Points on a hilly landscape, in no order, each with its height.
A ball rolls from a point to the lowest of its 2 nearest points, and stops where none of them is lower. Distance is the straight distance between rows; heights are no part of it.
j_264 h=5.14: [ 18 -29  24  13 -11  20   4 -11  -9 -27  -1 -16  25 -60 -31 -23 -23 -25
   5 -21 -21  39  29 -13  10  12 -30  18  -2   7  -6  21  25 -16   2  37
  31]
j_652 h=1.53: [-15  -1  24  -9  13  21  14 -33  -3 -74  -3  48  35   5  13 -22 -51 -10
  23   6  14  18 -17  -4  20  43 -35   2 -18  36 -32 -24 -32 -19  34   0
 -20]
j_682 h=4.89: [ 35  32  18  23 -18  25   2  -3  -3  26 -35 -35 -17 -36 -34  44   8  11
  -3   8  16  22  17  27  -2 -16  -3  -9   1   3  19  -9  44  25 -17  33
  -4]
j_48 h=5.62: [ 13  10  12  -1 -12  16  12 -23  15 -22  -6  -3  17   3   7  10  30   9
   1  -7 -14  16 -21  29  34   6   1  -8  -6 -12 -23 -11  -2  -6  -9  10
  11]
j_302 h=3.05: [ 70  19  19 -25   6   9  -6 -28  28   9 -58   9 -39  62  27  55   8 -30
 -12  33   1   4 -13  39   2   8  -9 -47 -25  17 -25 -24 -28  19 -44 -15
  -6]
j_378 h=4.06: [-21  24  14  -6  18 -22  -4 -18 -51 -17  21 -14 -17 -39 -23 -36 -23  17
 -18  12  -8 -24 -13   0 -13  22   1  45  20 -37  33  -8  20 -22  40  49
 -39]
j_939 h=2.12: [  0 -11 -34  13  -5 -18  -7  33  28  41   6 -13 -20  29   9  11  26 -25
 -13  -6 -10 -11  29  -6 -23 -25   9 -10 -12   3   2  32   0  17 -32 -23
  39]
j_656 h=5.24: [ -2 -16  40  -6 -35  20 -48  -2 -10 -25 -23  -9  18  -5 -49  -7 -42  45
   9 -38  -3 -28   9 -36  20 -32  -9 -27  -3 -26  14   1  15  25  20 -31
 -28]
j_717 h=2.84: [-35 -15 -22   6   4   0  11  15 -15  11  23  13  21  -4   5 -22  22  33
  15   1  24 -16 -32 -22   3  -1  22   5  34 -23  14 -14  -3 -14  35 -19
 -18]
j_138 h=1.65: [ 18 -10 -28  35   8 -21 -11  31  41  35 -17 -13 -44  51  -3   2  14 -56
 -22   5 -18 -17  46 -21 -44   7 -13 -22 -15 -10   6  15  10  26 -12 -12
  39]
j_20 h=5.47: [ 15 -18  18 -36  -8  10 -42 -29 -11   8  -8 -32 -36  13 -17  -9  -9  48
 -15 -16 -35 -31 -12  -3  19 -33  28 -20  16 -51  31  -1   2  23 -38 -20
 -35]
j_560 h=0.29: [-25  -1 -14  13 -31 -15 -18  49  23  40  -6 -27  -1  35 -22  12  41  45
 -14 -29  -1 -34  14 -13   3 -44  36 -18  -3 -34  14   6  10  36  -4 -47
   8]
j_611 h=1.34: [ 31  12  37   7  22  32  17 -48  -4 -34 -16  15  -8 -13   5   1 -24 -10
  19  15  12  29 -18  20   1  38 -26  -7   7  14  -6 -36   0  -1  19  19
 -21]
j_882 h=4.91: [ 16 -54  39   0   8  29 -52 -32 -18 -37  -5 -30 -15  -8 -41 -35 -43   9
   7 -14 -31 -21   0 -46  11  -1 -18 -22  25 -65  26  -3  18   7  11 -14
 -22]
j_178 h=3.25: [ -8  -5   5  -6  -3  11   3 -14 -47   6  25 -11   4 -52  -6 -18   2  36
   7   3   9   8 -18   1   7  -1  18  22  32 -20  26  -2  14 -18  12  21
 -21]
j_690 h=2.99: [-41  16  -6 -10 -13 -14  12  15  -8 -22  12  40  64   2  28  13 -12  23
  25 -12  17   0 -15   9  26  -4   2  10 -17  45 -38   2 -30 -21   9 -14
  -4]
j_720 h=4.14: [ 10 -18  -2 -15 -27   2  -9   7  24  13   3 -21   5  17  11  15  28   5
  -6 -27 -29   7   9  16  20 -38  23 -11 -20  -2 -22  29  -5   7 -51 -33
  38]
j_693 h=3.75: [ -3 -13 -27  16   1   1  13  17  22  37  24 -12  18   2  50  22  62 -22
  12   6  10  29 -17  17   9 -20  25   1  -5  20 -18  11  -8 -27 -42 -13
  46]
j_273 h=3.08: [ 18 -54   9  28  29  33   9  -3   1  -9  -7  25 -12   0  -2 -11 -35 -35
  35  12  24  20  24 -48 -34  24 -26 -35  30  18   9 -10  -2   7  31 -25
   0]
j_620 h=0.10: [ 37 -30  45  37  41  33   2 -30 -16 -27 -17  -3 -28 -26 -30 -15 -50 -45
  18  19  15  25  22 -24 -49  45 -42  -9  25   1  25 -26  28   9  42  15
 -18]
j_699 h=1.70: [ 36  16  22  18  34  23  23 -43  19 -22 -21  22 -27  24  29  11  14 -33
  14  35   8  30 -31  29 -20  68 -18 -20  10  -1 -11 -48  -7  -4  18  12
 -16]
j_394 h=3.38: [-24  34 -12   6 -15 -19  18  28  12 -18   9  26  45  17  26  26   4 -12
   9 -19  -4   4   4  17  20   0 -13  14 -38  41 -41  15 -22 -13  -5  -6
  25]
j_104 h=5.44: [ -6 -17   4  21 -19  24   9   1  25   0  -2 -22  41  -6   0   0  62  23
  15 -24  -3  25 -27   9  41  -9  19 -15   7 -33 -18 -12  11 -11  -3 -13
  25]
j_114 h=6.54: [-35  34 -24  -1  17 -38  11  20   0 -18   3  47  -3  40   8 -11 -31  -9
  -7  10  12 -39   4 -14 -24  28 -15  11 -18  13  -5 -11 -21  11  42   1
 -30]
j_49 h=4.38: [ -6  -8   6  -4 -33   0  -4  28  12   8   1  -1  36   2   0  25  -4  18
  17 -39 -11   5  25  -2  23 -42   8  -4 -23  31 -22  30  -3   6 -28 -35
  29]
j_209 h=4.85: [  2 -40  -3  17   5 -10 -18  21  -3   8  10 -28  -5 -22 -44 -40  -5 -29
 -14  -3 -31   0  34 -32 -20   3  -9  25  23 -30  17  26  25 -11   8  19
  26]
j_57 h=2.45: [-39  -8   5 -39   2   7   6 -17 -29 -38  26  44  57 -16  38  -7 -43  32
  35  -2  15   4 -25  -6  35  -1   1  10  -8  51 -30   4 -43 -33   4 -16
 -27]
j_352 h=3.46: [-19 -11 -18 -28  15   4   2 -27 -20  -3  24   9 -13   2  23 -26  10  29
   3  11  -1 -15 -37   3  10   3  26   4  29 -23  12 -12 -19 -14   1  -7
 -25]
j_148 h=5.38: [  5   4  31 -40 -22  -3 -39 -23   2 -53 -12  -2   1   7 -21 -26 -55  16
 -19 -29 -44 -17  19   3  31 -13 -17   8 -41  -2 -15  22 -15   9 -20  -5
  -6]
j_218 h=6.04: [ 30  14 -17 -18   0 -14  -7   4  -4  41 -25  -7 -50   4  10  27 -29 -16
 -11  16   5  -5  43  14 -28 -28   4 -10 -13  44  12  29  -1  23 -52   1
  11]
j_702 h=2.82: [ 12 -16  -9 -13   6  -1  18 -10  25 -20  15  18  21  23  51  10  33 -44
   6   2 -14  27 -20  18  17  13  -6  -3 -19  14 -48   7 -32 -32 -27  -7
  33]
j_291 h=6.37: [-48  47 -29   8  -9 -55   9  56   9   8  10  11  14  12  -9  -7  16  -2
 -32  -6  -3 -25  13  -4 -13  11  -1  37 -23  -8  -5  12   1  -2  35  13
  14]
j_19 h=3.00: [-30  19 -30   2  -7 -16  19  33 -19  37  30   7  19 -19  27  23  24  21
  16   3  30   6  -3  11  -2 -27  29  17   5  35   2  17 -11  -9 -14   1
   7]
j_74 h=5.90: [ 16 -25  20   8  37  24  -5 -49 -10 -28  14 -24 -25 -18  -5 -41  13 -10
  -6  15 -21   8 -30   4   0  35  -4   5  38 -61  20 -28  20 -13  17  26
 -12]
j_108 h=5.35: [ 10  14  35 -29 -32  10 -14 -26  -5 -52  -7 -10  27 -30 -16 -15 -43  11
 -12 -35 -38  16  15  25  44 -12 -22  24 -46  25 -28  29  -5  -7 -26  20
  15]
j_721 h=1.77: [ 12  63   7 -15  -1 -10  -4  -4  -4  11 -30   9 -35  28 -10  28 -15  35
 -12  15  11 -31  -8  25   0 -11   4  -9  -8  11  18 -25  -3  30  -6   8
 -44]
j_289 h=5.89: [  8  28 -40   8  13 -26   5  24   1  52  -9  12 -54  30  16  30 -10 -19
  -5  28  25 -23  29   0 -47 -15   7 -17  -4  37  17  12  -2  28 -18  -1
  -6]
j_335 h=6.29: [-37  57 -11   3 -20 -36  15  28   6 -29   1  15  43   0  -5  -5   9   2
 -22 -20 -16  -5   1  21  21  24 -14  39 -41   4 -24  12  -2 -12  34  29
  11]
j_65 h=3.67: [-51   3 -39   5   8 -17  17  29  -8  26  36  25  36   7  36   9  32  24
  27   7  35 -10 -31  -2   4 -10  31  13  19  15  -2  -9 -25 -18  12 -23
  -5]
j_397 h=2.90: [  3 -15 -21  10 -12   1   1  28  -4  41   7 -14  -7 -20  -8  15   9   7
   5  -5  12   3  24  -7 -15 -32  20  -6  12  14  18  26  14  11 -21 -12
  17]
j_473 h=1.92: [-43  -3 -19   0 -25 -24   2  53   2  31  27  -9  44 -11  10   9  33  33
   9 -30   6   0   8  -7  13 -39  36  24  -1  11  -6  24 -10  -6   0 -37
  25]
j_251 h=6.21: [  7  53  27   8 -12 -20  -5  -7  11 -38 -17 -15   3  -3 -29 -11  -9 -10
 -38 -18 -34  -8  14  22  12  21 -27  26 -34 -20  -6   3  20  11  14  51
  11]
j_636 h=3.52: [-11 -39 -12   6 -18 -17 -22  48  -6  33  13 -11   2  -9 -29  -8 -16   4
   0 -25 -13 -14  47 -40 -21 -39  11   7  10   3  15  38  11  14  -3 -31
  21]
j_357 h=5.08: [-16   3  12   9   1   2  10   7 -16 -27  -1  32  18  -9 -15 -11 -31   7
  15  -3  29 -12  -3 -28  -9  15 -17   0   7   8   3 -18   0  -4  58   0
 -24]
j_968 h=4.35: [ -1   4  34   7 -53  14  -7  22   0 -19 -23   1  51 -18 -30  20 -38  31
  19 -47   6   7  26  -5  30 -39 -13 -11 -35  40 -22  17   0  13  -5 -22
  10]
j_126 h=4.22: [ -7  22  25  14  18  -7  -4 -27 -23 -14  13 -42  -7 -42 -34 -30  23   8
 -28  10 -17  -5 -27  11   1  26   0  37  26 -65  33 -18  46 -15  36  59
 -14]
j_468 h=4.84: [-42   0   0  -6   0  -6  14   9  -8 -46   9  36  57 -10  -3 -29 -17   5
  19 -13  12  -1 -20 -25  16  32 -17  19  -1   2 -22 -14  -5 -29  63  -1
 -10]
j_253 h=2.35: [ 10 -50 -15  11  20   8   5  15  -2   9   8  28  -7   3   9  -7 -42 -39
  23   3  14   9  38 -45 -34  -5 -20 -19  10  41   7  18  -8   8   2 -21
  19]
j_904 h=2.00: [-55  15 -14 -24   3 -11   3   3 -23 -13  19  36  36  12  26 -11   0  51
  16   2  25 -32 -46  -1  16   9  26   6  18  -5  -4 -19 -25 -11  37 -17
 -48]
j_259 h=4.68: [ 12 -59  -1  27  20  11 -24 -11  -5  21   6 -58 -38 -16 -36 -39  11 -25
 -15  11 -27  -9  17 -25 -25   5  10   4  42 -58  35   7  36  -7 -15  18
  11]
j_293 h=3.76: [ -5 -25 -10 -60  12  -2  -9 -32 -11 -10  24  19 -14  21  35 -16  -9  10
  -5   9 -15 -11 -27   4  10 -10  16   2   1  -5 -20  11 -39 -17 -34 -16
 -19]
j_379 h=4.62: [-24  14 -54  14  15 -36  12  46   1  51  32  -1 -16  -8  19   0  28 -28
  -9  18  15  -3  21  -4 -33  -8  10  31   0  22  12  29  -2  -8  -8  10
  31]
j_203 h=6.46: [-53  38 -23   9   1 -49  12  51  13 -15   1  33  28  30 -14 -18   0 -11
 -13   0  13 -35   3 -28 -19  33 -21  26 -12  -9  -6  -8  -4  -8  76   2
  -8]
j_599 h=6.59: [  0  36   1  12  24 -23   8  -3  10 -18  -9  22 -36  27  -7  -9 -27 -23
 -16  18   1 -24  15  -4 -34  41 -25   2 -15   3   5 -18  -7  17  32  21
 -22]
j_46 h=4.86: [-16 -61  14   7 -29  24  -3  18 -22   3  17 -13  64 -59 -25 -12   3  32
  29 -39   1  31   1 -43  30 -28  12  -1  18  -6   2  19  18 -21  14 -27
  14]
j_228 h=0.71: [ 37 -33  16  22  34  23  -6 -25   5  -3 -18  -6 -50   8  -9 -13 -24 -38
   7  19  -4   4  20 -18 -41  35 -20 -28  29 -21  22 -22  17  18  10  -1
 -10]
j_348 h=4.51: [  6 -20  -2  34  -5   6 -12   7  21  32   1 -70 -20 -17 -39  -9  57   2
 -33  -2 -16  -6   7   2  -4  -8  22  10  15 -61  33   3  43   8 -20  23
  21]
j_667 h=4.59: [-14  -6  10   1   5  11  27  -9   3 -58   5  27  62 -27   8 -29  -8 -16
  18 -16  -9  35 -22  -9  35  42 -28  18  -8  10 -38  -8  -7 -40  35  16
  19]
j_268 h=6.18: [ 15  33  12 -17 -13 -25 -15  -5   3  -9  -9 -22 -24  -3 -23  -4 -15  -2
 -42 -11 -44 -12  29  28   2  -8  -8  22 -32 -10  -2  27   9  14 -30  44
   9]
j_692 h=0.60: [ 22  -7  54  10  24  30 -10 -43 -30 -55 -12   6 -18 -30 -30 -31 -78 -21
   9  14  14  15   7 -16 -18  34 -50   6   2  20  20 -31   6   2  38  14
 -37]
j_867 h=3.89: [-16 -24 -17 -62  10 -34 -15 -11  18 -17  25  26  -5  65  46  -2  -2 -23
 -20  -3 -23 -28 -14   4   4 -10  15  -1 -29  -3 -42  15 -54  -5 -35 -34
  -5]
j_433 h=6.11: [ -6 -17  -5   5   3   5   4   2   1 -13  16 -12  21 -25 -11 -36  23  -3
  -3 -10 -17  11 -11 -10  16  14  -2  20  20 -33  -2   0  12 -20  18  15
  17]
j_608 h=4.25: [-39  62 -42  17  -7 -45  16  57  -2  56  28 -14  -9 -14   9  19  51   6
 -28  13  17 -12  13  26 -17 -17  26  43 -19  11  10  23   4   1   0  25
  14]
j_711 h=5.12: [ 10 -63 -20 -10  -1  16  -4   7  -5  45  21 -14   8 -25  35  16   8 -22
  21  -5   4  38  19  -8  -9 -45  21 -13  15  37   6  38   2 -12 -52 -22
  43]
j_896 h=5.07: [-24 -12 -62  19  18 -21   4  39   8  63  31  -1 -24  18  35   7  41 -13
   7  23  37 -18  -2 -11 -35 -19  27   2  18  16  21  11 -12   0 -16 -24
  15]
j_487 h=4.10: [-12 -16  31   9 -46   4  -8  29 -14 -22  -6  -3  54 -48 -45  -4 -38  13
  12 -44   2  14  33 -30  15 -26 -18  10 -26  21  -6  21  15  -6  25  -5
  19]
j_622 h=5.42: [ 14 -21  23 -37  -7   7 -42 -27  -2 -22 -12 -10 -25  20 -21 -19 -37  23
 -12 -19 -39 -29   8 -15  14 -21   1 -20 -10 -30   4  10  -7  19 -22 -21
 -23]
j_933 h=2.60: [ 12  46 -21 -11   9 -31   6 -13  30  20 -10  -4 -49  58  32  18  43 -19
 -43  30 -14 -17 -19  38 -10  19   9  -8 -29 -16  -2  -8 -15  14 -29  21
   0]
j_619 h=5.99: [ -2 -38   5   8  21  21   0 -33  13 -27  20 -36  13 -21 -16 -63  47 -10
 -13  -5 -29  17 -37  -4  27  38  -4  28  33 -68   5 -19  21 -36  17  22
  21]
j_85 h=5.66: [ 20 -24  31  44 -13  50  21  -5   6 -12 -21  14  43 -14 -12  26   5   4
  50  -8  31  36 -11 -17  18   7 -17 -48  19   8 -11 -35  13   6  26 -13
   1]
j_13 h=4.24: [-15  44 -15 -14 -23 -20  -6  28  -4  51   3 -20 -13   7   8  40  35  59
 -10   0   7 -15  -3  34  14 -48  48  10  -4   5  10  15  -4  21 -38 -11
  -8]
j_314 h=5.41: [  1 -49  25   3 -30  36 -23   4 -18  -3  -9   6  24  -9 -29   8 -37  42
  35 -31  11  -5  10 -45  18 -38   3 -38  14   4  12   5   1  20  10 -48
 -15]
j_878 h=3.19: [ 60  -4  18 -30  21  15 -17 -33  19   3 -56  10 -61  55   8  18 -31 -22
  -2  29   5 -11   4   3 -13   2 -11 -51  -5   9   2 -25 -21  29 -32 -29
 -27]
j_983 h=2.13: [  5  17   0  19  29   8  22 -24   3  -3   1  20 -24  18  18   1  20   2
  13  34  20  -1 -34  14 -15  42   1 -15  24  -9   6 -43   2   2  30   9
 -27]
j_612 h=5.82: [ 14 -13  34 -19  35  32  -6 -72 -13 -46   5  -7 -19   4  10 -29   8  15
   5  12 -17   2 -65  11  16  36   0 -10  35 -63  10 -48   7 -13  23   7
 -38]
j_297 h=3.18: [-12   6 -36   0  11 -14  21   2  34  12  28   1  13  25  55   5  73 -37
 -14  13  -3  18 -36  34  12  16  10  21 -20   4 -31   0 -23 -39 -29   4
  39]
j_221 h=4.44: [ -9 -39  13  21 -30  16   4  35  12 -15  -3  -2  64 -27 -30  -8   1   2
  24 -44  -4  27  16 -44  23 -15 -14  -4  -5   0 -19  14  19 -14  28 -28
  36]
j_558 h=3.99: [ -7 -12  -6 -30 -11 -14  -9  -5  34 -10   5   7   5  58  28   8  29   4
 -18 -15 -30 -17 -18  15  21 -19  16 -17 -23 -18 -32   7 -31   6 -32 -33
  16]
j_453 h=3.37: [ 39 -32   2   8  17  22  -8 -16  29  13 -31   9 -47  56  13  14  -4 -24
  15  17   6  -7   1 -15 -26   6  -2 -63  16 -13   3 -24 -11  30 -12 -36
 -10]
j_260 h=4.42: [ 37 -56 -12 -21  -4  35  -7 -14   0  50 -10 -17 -14  -6  31  36  10  -1
  20  14  15  24   1   7  -1 -47  30 -43  20  21   6  16   2   4 -64 -31
  16]
j_420 h=2.44: [-11  61 -29 -31   7 -38  16 -11  13  11  10  14 -19  40  45  29  31  -4
 -33  27 -11 -12 -28  55   4  12  12  16 -30  14 -21   0 -27  -7 -34  27
 -10]
j_301 h=2.03: [-14  90   6 -29 -23 -27  -2   6 -10   5 -20   7  -7  11  -7  31   2  57
 -24  -2   6 -26 -14  45  26 -16  14  16 -24   9   7  -8  -6  22  -9  22
 -37]
j_274 h=1.52: [ -5  37  -7 -26  -8 -30 -18   5  10   9 -19   9 -35  51   2   7  -9  30
 -21  -6 -15 -50   3   5  -2 -23  15 -11 -20 -12  13  -5 -15  37 -15  -9
 -31]
j_354 h=5.16: [ 14  30  50  -3 -36  20 -34 -10  -4 -28 -47 -20   9  -5 -57  20 -37  42
  -1 -29   5 -20   6   0  31 -36 -20 -18 -18  -7  11 -14  19  37   6  -7
 -30]
j_345 h=5.74: [-25  35 -57   4  24 -53   6  32  -6  45  19  20 -50  30  26   6  -4 -14
 -15  35  23 -45  11  -5 -55  -1  13  12  -1  21  23   7 -15  15   2   5
 -26]
j_635 h=2.26: [ 14 -23   5  -7  -7   9  -9  -3   8 -16  -6   9  -4   8  -4  -3 -20 -10
   5 -14 -19   0  21 -10   2  -9 -10 -18 -11   5 -14  15  -5  13 -15 -13
  14]
j_112 h=1.94: [ -7   7   1  -5  28   5  36 -26   2 -58  14  52  32  -7  33 -13 -30 -44
  13  19   3  35 -15  11   5  62 -39  26 -20  45 -44 -11 -33 -38  21  25
   0]
j_318 h=2.52: [ 23 -49 -30 -10  37  22   8 -20 -25  46   5   6 -49  -5  35   1 -19 -17
  21  41  30  10   3 -17 -44  -8  24 -32  43  23  33   0  -4  -1 -21 -18
 -11]
j_504 h=1.09: [-48 -11 -19 -13 -30 -30 -24  49  11  30  23 -29  22   7  -7 -11  36  51
 -17 -40 -16 -27   8 -15  12 -37  49  28   0 -28   8  21  -7   7  -3 -52
  22]
j_95 h=6.64: [  8  31 -18  -1  27 -23  16 -12 -13   4   7   5 -44  -7   6 -13 -20 -26
 -18  31  -2  -7  12  18 -38  28  -7  24   1  18   9   3  -2  -3   2  42
  -9]
j_618 h=3.74: [-32 -14 -16 -10  20 -10  11  -7 -48   1  43 -10   0 -54  -4 -51   9  18
 -11  15  -5  -2 -28  -7  -3  18  17  54  40 -33  27   1  10 -45  28  36
 -16]
j_604 h=5.51: [-40   9 -52   7  14 -35  11  40 -19  50  30  23 -17  12  17   2  11  17
   4  23  38 -37  -4 -19 -43 -12  29   9  22   7  31  -2 -15   7  20 -15
 -27]
j_102 h=2.89: [ 49  42   8  15  -1   8   9 -16  31  18 -41   8 -19  61  41  58  40 -45
 -14  35   2  18 -11  49   2  33 -19 -37 -32  17 -33 -21 -24   4 -29  -3
  15]
j_36 h=4.99: [ 20 -43  24  36  -5  16 -10  18   9 -16  -7 -29  22 -41 -62 -24 -13 -43
  -3 -17 -23  23  39 -39  -9  16 -37  12  16 -22   1  15  39  -8  20  23
  42]
j_280 h=5.27: [ 32 -21  28 -21  -5  21   0 -41   0 -45   2 -11  11 -43  -4 -22 -24 -28
  -9 -16 -39  40  13  14  26  11 -26  17 -23  11 -25  25   2 -20 -27  33
  27]
j_775 h=4.36: [ 14  -6  21  20   4  16  -8 -26  -6   3   9 -65  -6 -47 -33 -16  45   5
 -29   1 -21  11 -11  18  11   6  11  24  26 -65  25  -4  50 -11  -4  52
  10]
j_351 h=1.08: [ -7  11 -12  13  -9 -14  -6  22   9  28  -7   0 -18  33 -12  11  17  26
  -5  -3  11 -34   4  -9 -12 -18  21 -21   7 -22  18  -8   2  30   8 -18
 -16]
j_22 h=5.73: [ 26   7  29 -16   9  32   6 -59   1 -23 -13  -2  -3   0  10   3  24  20
   7  11  -3  20 -54  35  34  16   5 -17  23 -28  -3 -36   3  -7  -4  15
 -26]
j_610 h=2.38: [-10   9 -27  -4  23 -12  29  -6   9 -17  23  41  22  14  57  10   7 -47
  12  26  10  21 -19  15  -6  39 -20  14 -12  44 -38  -3 -38 -30  -4  13
  12]
j_542 h=5.34: [ 17  -6  23  44  -2  22  20   8   1  -6 -18  20  13 -20 -25  16 -16 -16
  30   0  39  17  11 -23 -19  20 -30 -20  12  14   8 -28  18  10  51   5
  -3]
j_243 h=2.66: [  9  27   9   5  16  12  14 -22 -30   7   1   3 -22 -24  -5   9   0  25
   9  22  27   2 -19  15 -10  10   5   1  27  -3  25 -28  20   3  21  24
 -35]
j_613 h=1.90: [  5  -8  20 -18   4  19   1 -26   3 -44  -8  33  12  12  12  -4 -42  -8
  14  -2   0   8  -3  -1  17   9 -24 -10 -20  32 -28  -4 -29  -3  -3  -7
  -7]
j_456 h=1.22: [ 34 -21  -5  36  15   1  -9  13  22  20 -26 -15 -42  18 -23  -2 -14 -49
  -4  10  -7  -4  47 -24 -44  14 -20 -25   9 -10  16   2  24  30   0   1
  17]
j_905 h=1.39: [-27  48   5 -25  -7  -8   5 -12 -16 -22  -9  31  18  10   9   7 -22  49
   7   6  21 -24 -29  23  28   3   9   6  -8  15  -9 -21 -19  -2  19   2
 -47]
j_552 h=4.81: [ 17 -47  17  12  14  22 -31 -24 -17   4  -1 -39 -32  -6 -32 -26  -6   6
   0   1 -19 -17   4 -25 -12  -6   5 -21  42 -62  40 -10  26  13   3  -2
 -22]
j_467 h=5.20: [-11 -40  13  12 -38  29  -7  10   1  10   3 -35  49 -39 -25   1  38  43
  15 -36  -4  20 -11 -16  36 -30  30  -7  22 -36   3   4  29  -6  -2 -26
  17]
j_557 h=3.83: [-31  60  -9  15 -36 -23  15  54  -9  52   9 -11  10 -24  -5  49  43  44
  -9   0  32   0   7  27   5 -38  38  18 -18  10   2  15   7  11   0   8
   3]
j_418 h=4.69: [ 23  -5   8  32 -17  21  -6   5  -3  36 -13 -52 -17 -31 -42  21  25   6
  -8   1   4   7  20   1 -11 -19  16 -12  19 -38  30   1  51  27 -14  16
   5]
j_390 h=3.26: [ 52 -37  -5 -13  39  26  -1 -39   0  30 -29   7 -64  23  34  12 -20 -37
  16  45  21  13   3  -6 -45  11   7 -47  27  11  15 -16  -8   9 -19 -25
 -16]
j_521 h=5.06: [ 28  41  37   9 -32  26  -6  -8 -11  -6 -39 -21   8 -30 -48  45  -8  37
   4 -14  18   8   2  21  25 -25 -13 -10  -6   6  15 -19  30  26  -1  16
 -24]
j_131 h=3.78: [  0   1 -15  23 -15  -5  21  32  16   3  10   5  33 -11   6   6  24 -29
   5 -16  -7  30  15   3  10  -4 -13   8 -19  22 -28  19   3 -17  -8   0
  51]
j_338 h=3.84: [ -5  -8  10   8 -33 -13 -10  41  -5  10  -3  -4  16 -25 -42   1 -36   3
  -6 -33  -1  -5  55 -23 -11 -31 -12  13 -22  23   3  37  13  15   5  -5
  23]
j_97 h=3.70: [ 19 -42 -18   9   4  33   3  -9  -8  47   2 -25 -23 -16   5   7  22   9
  13  14  20  11  -2  -5 -15 -23  27 -27  38 -10  26   3  17   9 -31 -12
   1]
j_818 h=0.63: [  4 -50 -40  11  33   9  10  11  -5  40  17  17 -16  -4  36   0  -1 -42
  32  27  33  15  15 -30 -42   0   7 -22  35  38  14  14  -9  -5  -5 -23
  18]
j_309 h=6.13: [ 32  26  -6 -29 -12 -14 -10  -4  -5  21 -15 -23 -36 -16  -1  19 -21  -9
 -35   0 -25  10  38  39  -6 -28   1  17 -31  34   0  40   4  12 -62  28
  20]
j_924 h=4.46: [-16 -48 -35   3   1  -4   2  34  15  39  43 -11  28 -10  35   0  37 -20
  22 -19   4  25   4 -13   0 -35  22  12   7  31  -4  31  -4 -24 -33 -34
  54]
j_931 h=6.24: [-22  48  13   5 -11 -34  -2  16   7 -54 -16  10  25   2 -34 -29 -24 -16
 -31 -18 -17 -23  17  -5   1  35 -36  36 -36 -10 -14   1   3  -3  54  36
   0]
j_463 h=0.96: [ 33  17  36  -6  28  27   3 -42 -27 -26 -24   4 -38 -18 -14  -4 -65  -4
   7  26  22  16  -2  13 -17  19 -31  -4   5  36  24 -33   4   9   9  18
 -42]
j_677 h=4.26: [ -4 -20 -14  14  14   8  29  10  16 -20  16  16  40 -14  16 -21  20 -37
  20  -4  -7  43 -10 -14  13  30 -24  14   8  11 -29   1  -1 -36  18   3
  39]
j_633 h=2.73: [ 19  50 -22   8   1 -25  14  -4  41  11 -13  13 -27  72  46  36  53 -56
 -40  30 -17   1 -14  42  -9  39 -15 -10 -49   5 -35  -8 -29  -6 -26  10
  26]
j_52 h=2.25: [ -7  84   4 -34  -6 -25  12 -16  11 -12 -17  18  -2  38  22  36  13  32
 -25  20  -5 -17 -38  61  30  11   3  11 -34  13 -18 -22 -22   6 -19  27
 -29]
j_202 h=1.89: [-35  24  21 -33 -13   9   2 -25 -40 -48   2  32  42 -22   5  -9 -52  51
  18  -4  21  -6 -33   9  36   0  -1  17  -8  30 -13 -12 -20 -18  28   2
 -49]

For each start below, name the point where the ball stops.
j_878 => j_560
j_931 => j_557
j_542 => j_905
j_656 => j_620
j_378 => j_620
j_622 => j_259
j_95 => j_620
